Points on a hilly landscape, in no order, each with its height.
From any point a ball rolls to the lowest of the 2 points nearest to it. It stops when none of these is lower. Distance is the straight distance between rows; heights are no part of it.
Z_543: [ -6  -6  -3   2 -12  -3   0  10   8   2  -2  -2  -9  -3 -12  13   2   4
  17 -14  13]  h=4.11
Z_200: [ -5 -11  23   4   3  -9 -14  -3   1  -6   5   3  -4   7  10   3  19  -8
  19   1   3]  h=4.99
Z_689: [ -5 -16   4   4   0  -3  10   8   2  -2  19   0   9  -4   7   3   7  -4
  20   5  -4]  h=3.05
Z_931: [ -1  -2 -19  13 -11   3 -13   9  -7  -3  11 -11  -5  -7   7  -1   0  15
 -10   1   8]  h=4.62
Z_288: [ -6 -12  -6   9 -11   1   7  15  10   0  10  -1  -2  -3  -5  15   3   3
  22 -11  11]  h=3.17
Z_748: [ -3   5  24 -13   7  -5  -2  -7   4   4  -6   2  -5   4  -7  -6   5  -3
   5  -3   1]  h=2.05
Z_668: [-7 -8 13 -8  0  3 17  4 10  7 10 -3  1 -1 -6 -3  1  8 16 -3 -2]  h=2.04
Z_72: [  1 -11 -16  19  -1  -3  10  11  -1  -5  11   9  10  -4   7  13   6 -14
  12   6   2]  h=0.40
Z_18: [ -2   0  13  -8  -2 -15  -8   1   4  -2 -12   8  -6   2 -11  12   7 -11
  18  -8   7]  h=5.19
Z_736: [-11   0  28  -5   2  16  -4 -10  15   7  -1  -9 -18   5  -5 -12   7  18
   2 -10   8]  h=2.44
Z_239: [  1  -8 -22   9 -11   1   9  14  -1   0  14  -6   6 -11  -1   5  -7  11
   5  -2   5]  h=4.14
Z_495: [-10 -12  -4  19  -9  16  -8   8   5  -3  19 -11 -12   0   9  -2   6  18
   0  -5   9]  h=3.95
Z_754: [  8  15  -9 -18  -6  -5 -12  -6  -5   1 -18  -3  -5  -1  -8   0 -12   1
 -14  -2  -5]  h=4.00
Z_794: [  8  -1 -27  19   3  -4  -1   5 -13  -6   1  11  12  -4  12   4   3 -11
 -10  13   0]  h=2.77
Z_111: [  9  16  -2 -14  -9   0 -29 -14   8  -1 -28  -1 -20   7 -14   9  -7   0
  -8  -9   1]  h=3.20
Z_560: [  5  -5 -22  14  -6  -7  -6  10  -8  -4   3   1   5  -7   7   7   4  -2
  -2   7   6]  h=2.02
Z_846: [ 10   9   1   0   0  -6 -24 -10 -14  -5 -13  -4  -3   5   8  -4   1  -5
 -17   7  -3]  h=4.77
Z_231: [ -1   3  19  10  15  13   0 -12   2  -1   1   2  -3  12   9  -8   5  -5
 -10   1  -2]  h=5.72
Z_472: [  4   2 -25   4 -16  -2 -11  10  -6   1  -3 -10  -4  -9  -1   3  -7  17
 -13  -3   9]  h=5.01
Z_354: [  4  -3 -22  -2 -17 -10  12  14   1   7  -5   3   6 -10 -16  14 -11   4
  11  -9  10]  h=1.39
Z_905: [  1  -1 -10  -7 -13  -8   3  11   4   4  -6  -2  -4  -6 -17  13  -5   6
  12 -13  12]  h=3.44
Z_106: [  8  11 -13  14  -4   8 -28 -10  -8  -5 -15  -2 -10   9   8   1  -2   5
 -25   0   4]  h=5.37
Z_162: [ -5 -18  -6  21   3  15   5   6   3 -10  29   1  10   2  18  -1  13  -1
   9  13  -8]  h=3.54
Z_216: [  0 -11 -12  13  -7  -5   3  11   2  -4   6   3   2  -3   0  16   6  -6
  16  -2   8]  h=1.88
Z_250: [ -2   5   7 -25   1 -15  20   0   3  10  -3   5   5  -5 -26  -1  -7  -1
  17  -4   1]  h=6.55
Z_392: [  6   4 -29  -4 -18  -5   8  10  -2   7  -8  -4   2 -10 -14   9 -17  13
  -1 -11   9]  h=3.40
Z_110: [ -1   8  -4  21   1  20 -14  -8   3  -4  -6   0 -14  11   4   1  -4   6
 -20 -10  10]  h=5.93
Z_747: [  3   5 -24  -2 -12   1  14   9  -7   7   1  -5   5 -11 -10  -3 -21  16
 -11  -5   4]  h=4.32
Z_949: [ 11  12  -8 -30  -6 -24  -7  -2  -9   3 -20   1   4  -7 -13   3  -9  -6
   1   4  -8]  h=4.66
Z_390: [  6  12   9 -32   5 -23   3  -4 -11   6  -8   0   9  -6 -13 -11  -7  -5
   0   8 -10]  h=4.52
Z_899: [ -2  -3   4  16   1   3 -10  -1  -1  -8   4   0  -6   6   8   3  10  -4
  -1   1   7]  h=5.61
Z_192: [  1   4  13 -23   6 -16  11   0  -9   5   2  -3  10  -5  -5 -13  -4  -3
   2   9  -9]  h=4.03
Z_929: [ -6   1  12  -9   3   1   9   0  10   5  -2   1  -5   0 -10   1   0   0
   9  -8   5]  h=0.61
Z_958: [ -8   1  18  -9  -3   6  -7  -3   9   3   0  -9 -15   0  -4  -6   4  14
   3  -9  10]  h=2.03
Z_671: [  0  -6  11  14   6  -2 -10  -3  -8  -7   7   2   0   8  16  -2  14 -10
   1   9  -2]  h=5.42
Z_568: [ -7 -10   2  10   8  20  16   1   4  -1  23  -6   7   2  12 -12  -1   9
  -5   6 -10]  h=5.09
Z_537: [  1   7   5 -21  -2 -17  -8  -2   3   2 -18   7  -7  -1 -18  11   1 -10
  14  -7   4]  h=5.66
Z_538: [ -4 -12  -7  27   5  13  -2   4  -3 -10  21   1   2   5  17  -2  12  -4
  -1  12  -4]  h=3.81
Z_39: [ -7   4   6  12  10  20  14  -5  12   1   1   4  -3   7  -1  -2  -7  -1
 -10 -10   3]  h=4.16
Z_38: [ 13  12   1 -11   5 -15 -13 -13  -8  -3 -27  14   3   8  -2   7  -2 -24
  -5   6 -11]  h=6.17
Z_474: [  2  10  -2 -13  -5  -3   0  -1  -2   4  -7  -5  -1  -4  -9  -5 -10   5
  -9  -4   1]  h=4.43
Z_27: [  7  -9 -30  19  -8 -15 -12  13 -11  -7   8   3   8 -11  13   8  11  -2
   2  16   7]  h=1.27
Z_707: [  0  12   0  -5   4   7   7  -3  -1   2  -4  -3  -1   0  -4  -7 -13   3
 -16  -5   0]  h=4.75
Z_540: [ -1   1  16 -12   8  -5   5  -3  -6   4   6  -6   6  -2   6 -16   0   3
  -6   8  -8]  h=3.58
Z_232: [ -3  -4  19  -7   9 -11  11   1   2   0   2   8   6   1  -2   3   6 -15
  18   1  -4]  h=4.08
Z_445: [  2   4  -5   7   5  -5   2  -2   0  -4 -15  14   2   4  -2  15   1 -21
   2  -4   4]  h=4.30
Z_996: [ 10   1 -21 -11 -13 -18  -9   9 -14   1  -9  -4   5 -12  -1   7  -5   4
  -2   4   1]  h=5.70
Z_96: [ -4   0  31   3  15   7   0 -12   6   1  -2   6  -3  14   5  -6  11  -9
   3   1  -2]  h=5.50
Z_142: [ 14  15 -15 -17 -12  -7 -23 -10   0  -1 -28   0 -12   3  -9   7 -11  -1
 -13  -4  -6]  h=3.59
Z_759: [ -9   4  13   0  10  23  18  -7  15   8   1  -4  -5   4  -7 -11  -8  13
  -8 -10   0]  h=3.61
Z_875: [ -5  -4  -5   9  -9   6  -8   7  -1  -1   9 -10  -9  -4   4  -1   2  14
  -3  -4  10]  h=4.31
Z_168: [ -9 -11  -8  18   5  25  21   5  11  -1  25  -2   6   2   7  -2  -2   7
   0   0  -7]  h=4.85
Z_94: [ -2  11  16   8  10  17  -5 -15   2   1  -4  -2  -8  12   4  -9  -1   2
 -18  -4   1]  h=5.90
Z_461: [  2  -8  15   7   5 -15 -18  -2 -11  -8   5   3   3   5  16  -1  18 -15
  10   9  -2]  h=5.25
Z_638: [  8   1 -34  -2 -17 -10  -8  11 -12   2  -5  -8   3 -14   0   4 -10  13
 -10   3   6]  h=5.38
Z_404: [  3  12 -12  -4   4   2  19  -2  -1   4 -11   9   9  -3 -10   4 -18  -9
 -10  -5  -4]  h=5.59
Z_309: [-4 -7  8  1  4 -3  8  5  0 -3  8  2  5 -1  4  1  4 -7 10  1 -3]  h=3.55
Z_994: [ -5   0   3   4   7  15  14  -2  -1   3  15  -9   3   0   9 -17  -7  13
 -15   3  -6]  h=5.27
Z_524: [  3  16 -13  -8   3   8  13  -6  -3   6  -9   2   4  -4  -8  -6 -23   3
 -21  -5  -5]  h=5.10
Z_937: [-10 -18  -7  17  -9  18  -2   9   7  -7  29 -10  -3  -1  13  -2  12  17
   9   4   1]  h=3.53
Z_341: [ -1  15  13 -26  12  -5  18  -8   6  10  -8   8   3  -1 -24  -6  -9  -6
   7  -3  -4]  h=6.93
Z_634: [ -4   1  -9  17   5  12  11   2   8  -1  -4   9  -1   3  -5  13  -3 -11
   0 -11   7]  h=5.44
Z_654: [  2   2   4  -7   4  -7   1   2 -13  -1   8  -8   8  -7   9 -14  -4   2
 -10  12  -7]  h=3.84
Z_48: [  1   5  25 -20   5 -17 -13  -6  -5   0  -7  -1  -5   2  -2  -9   7  -4
   6   4  -3]  h=2.86
Z_337: [ -1 -14 -10   9  -1   1  17  10   0  -4  25   1  17  -7   8   3   1  -4
  16  10  -8]  h=2.32
Z_967: [  8  13   6 -31   4 -24  -8  -8  -7   2 -18   4   3  -3 -12  -2  -6 -12
   0   5 -10]  h=4.09
Z_402: [ -4  -2  15   1  11  -6   9   1   6  -2  -4  14   4   5  -3   9   5 -21
  15  -5   2]  h=4.55
Z_63: [  8   6  13 -24   1 -26 -18  -5  -8  -3 -14   2   0  -1  -4  -1   4  -8
   4   6  -7]  h=3.51
Z_650: [ -7 -13  31 -13   6   2  -1  -4   1   6  15 -15   2   0  15 -27  12  16
   3  14 -12]  h=2.52
Z_859: [ -6   4   7   9   9  15  17  -4  13   2  -4  10  -2   7  -8   4  -5 -11
   1 -13   3]  h=4.72
Z_530: [ -4  -3  35 -17  12   1   1  -9   0   5   7 -11   0   2   8 -27  11  13
  -3  11 -11]  h=2.87
Z_221: [  3  15   5 -18  -8   0 -21  -9  10   2 -20  -3 -19   3 -19   4  -6   4
  -3 -13   7]  h=2.90
Z_731: [ -4  -9  32   3  13  -1  -6  -9   2  -3   4   3  -1  12  13  -6  18 -11
  11   6  -4]  h=5.28
Z_913: [ 14  17 -18  -5   1   1  -8 -13  -8  -1 -24   7   2   5   4   0 -15  -8
 -29   4 -12]  h=5.57
Z_156: [  6   4   0  -5  -1 -11 -12  -2 -11  -2  -8  -2   1  -1   5  -2   0  -5
  -9   5  -2]  h=4.48
Z_819: [-11  -6  19   5  10  28  15  -6  20   6   7  -5  -6   8   1 -10   4  14
  -2  -8   0]  h=3.24
Z_259: [ -7 -18 -11  15  -5  15   3  11   5  -8  35  -7   8  -4  15  -3  10  13
  12  13  -7]  h=3.08
Z_283: [  5  -7 -24   2 -12 -14  11  14  -4   3   5   0  10 -13  -3  11  -5   2
   9   1   5]  h=3.33
Z_23: [ 14  12 -14   4  -4  -1 -26 -10 -13  -6 -18   0  -4   8   7   1  -1  -2
 -25   6  -3]  h=5.07
Z_675: [  5  -2 -12  17   8  -7   0   2 -11  -6   0  12  11   0  12   5   4 -19
  -5  12  -3]  h=3.18
Z_895: [ -8  -2  15  -3   8  20  16  -5   7   9  13 -14   1   0   4 -23  -5  22
 -13   0  -6]  h=5.41
Z_166: [ -4   9  13 -12  -5   7 -12  -6  11   2 -10  -5 -18   3 -14  -2   0  11
   0 -13  12]  h=2.48
Z_972: [  7   6 -33   4  -4  -1  12   3  -2   3 -20  15   8  -4  -7  18 -14  -8
  -6  -6   2]  h=6.48
Z_676: [ 13   6 -20 -22 -14 -22 -15   2 -10   2 -21  -2   0  -7  -6   8  -7   3
  -3   2  -4]  h=5.26
Z_526: [ 14  16  -5  -9   5  -5 -12 -13  -8  -3 -25   8   1   8   1   2  -8 -16
 -19   5 -12]  h=5.89
Z_290: [ -9 -13  -2  13  -4  14  10   8  11  -2  16  -2  -2   1   1   6   4   5
  14  -8   6]  h=4.06
Z_207: [ -4 -13 -19  13 -13   9  10  14   2   0  26 -11   4 -11   4   0  -2  19
   8   0   2]  h=4.61
Z_114: [ -9 -14  -6  18   2  21  18   8  12  -5  22   2   6   3   6   6   4   1
  13  -2  -3]  h=4.54
Z_198: [-13 -19  31 -20   1   1   3  -2   9   8  16 -15   1   0   6 -20  16  23
  17   9 -13]  h=2.95
Z_379: [ -1   8   8 -23   0 -14   6  -2   5   6 -12   9  -3  -2 -25   6  -2  -8
  16  -7   4]  h=6.08
Z_339: [  0   0  26  -9   9  -3  -7  -7 -10   1   7 -10   2   2  15 -23   7   6
 -11  13  -8]  h=3.23
Z_553: [ -2  -1  -4  24   0  14 -10  -1  -1  -5   5  -2  -9   6   8   2   5   4
 -12  -2   9]  h=5.85
Z_394: [  1   7 -22   7   1   3  20   1   0   2 -13  14  10  -1  -8  12 -16 -11
  -7  -7   0]  h=6.07
Z_640: [-7 -6 24 -2  3 -8 -6 -1  5 -2 -2  4 -7  5 -1  6 14 -9 19 -5  6]  h=4.68
Z_630: [  4  -3  -3  10   7 -10   2   1  -5  -6  -5  12   7   2   7  10   5 -22
   4   4  -1]  h=3.60
Z_420: [  4  14  -4  17   2  17 -19 -14  -6  -4  -7  -2 -10  11   9  -4  -5   6
 -29  -4   4]  h=5.65
Z_893: [-12  -6  30  -4   9  19   9  -9  22   8   2  -3 -11   9  -3  -9  11  12
   9  -7   0]  h=2.85
Z_418: [  1 -10 -19  20   5   0  18  11  -2  -5  19   9  19  -5   9   8   2 -13
  10  13  -8]  h=1.48
Z_421: [  1   2 -13  15   0   4  -1   2   1  -4  -8  10  -2   2   1  13   1 -11
  -4  -7   8]  h=5.05
Z_395: [  4  -3   3  -5  -2 -16  -6   5 -12  -2   5  -3   6  -7   8  -5   4  -3
   1   9  -2]  h=4.15

Where does a ball stop that starts at each point below?
Z_553 -> Z_640
Z_638 -> Z_259
Z_404 -> Z_958
Z_994 -> Z_72
Z_895 -> Z_958
Z_421 -> Z_27
Z_634 -> Z_958
Z_232 -> Z_72
Z_402 -> Z_72

Call two points neighbours if one is among the 2 nearest of the other. Go from one point of each pair to the other, from neighbour to neighbour, staying as low as possible. Name the highest point that can't be avoided.
Z_72, Z_27 -> Z_634
Z_650, Z_929 -> Z_390
Z_958, Z_354 -> Z_895
Z_72, Z_354 -> Z_543
Z_929, Z_72 -> Z_309
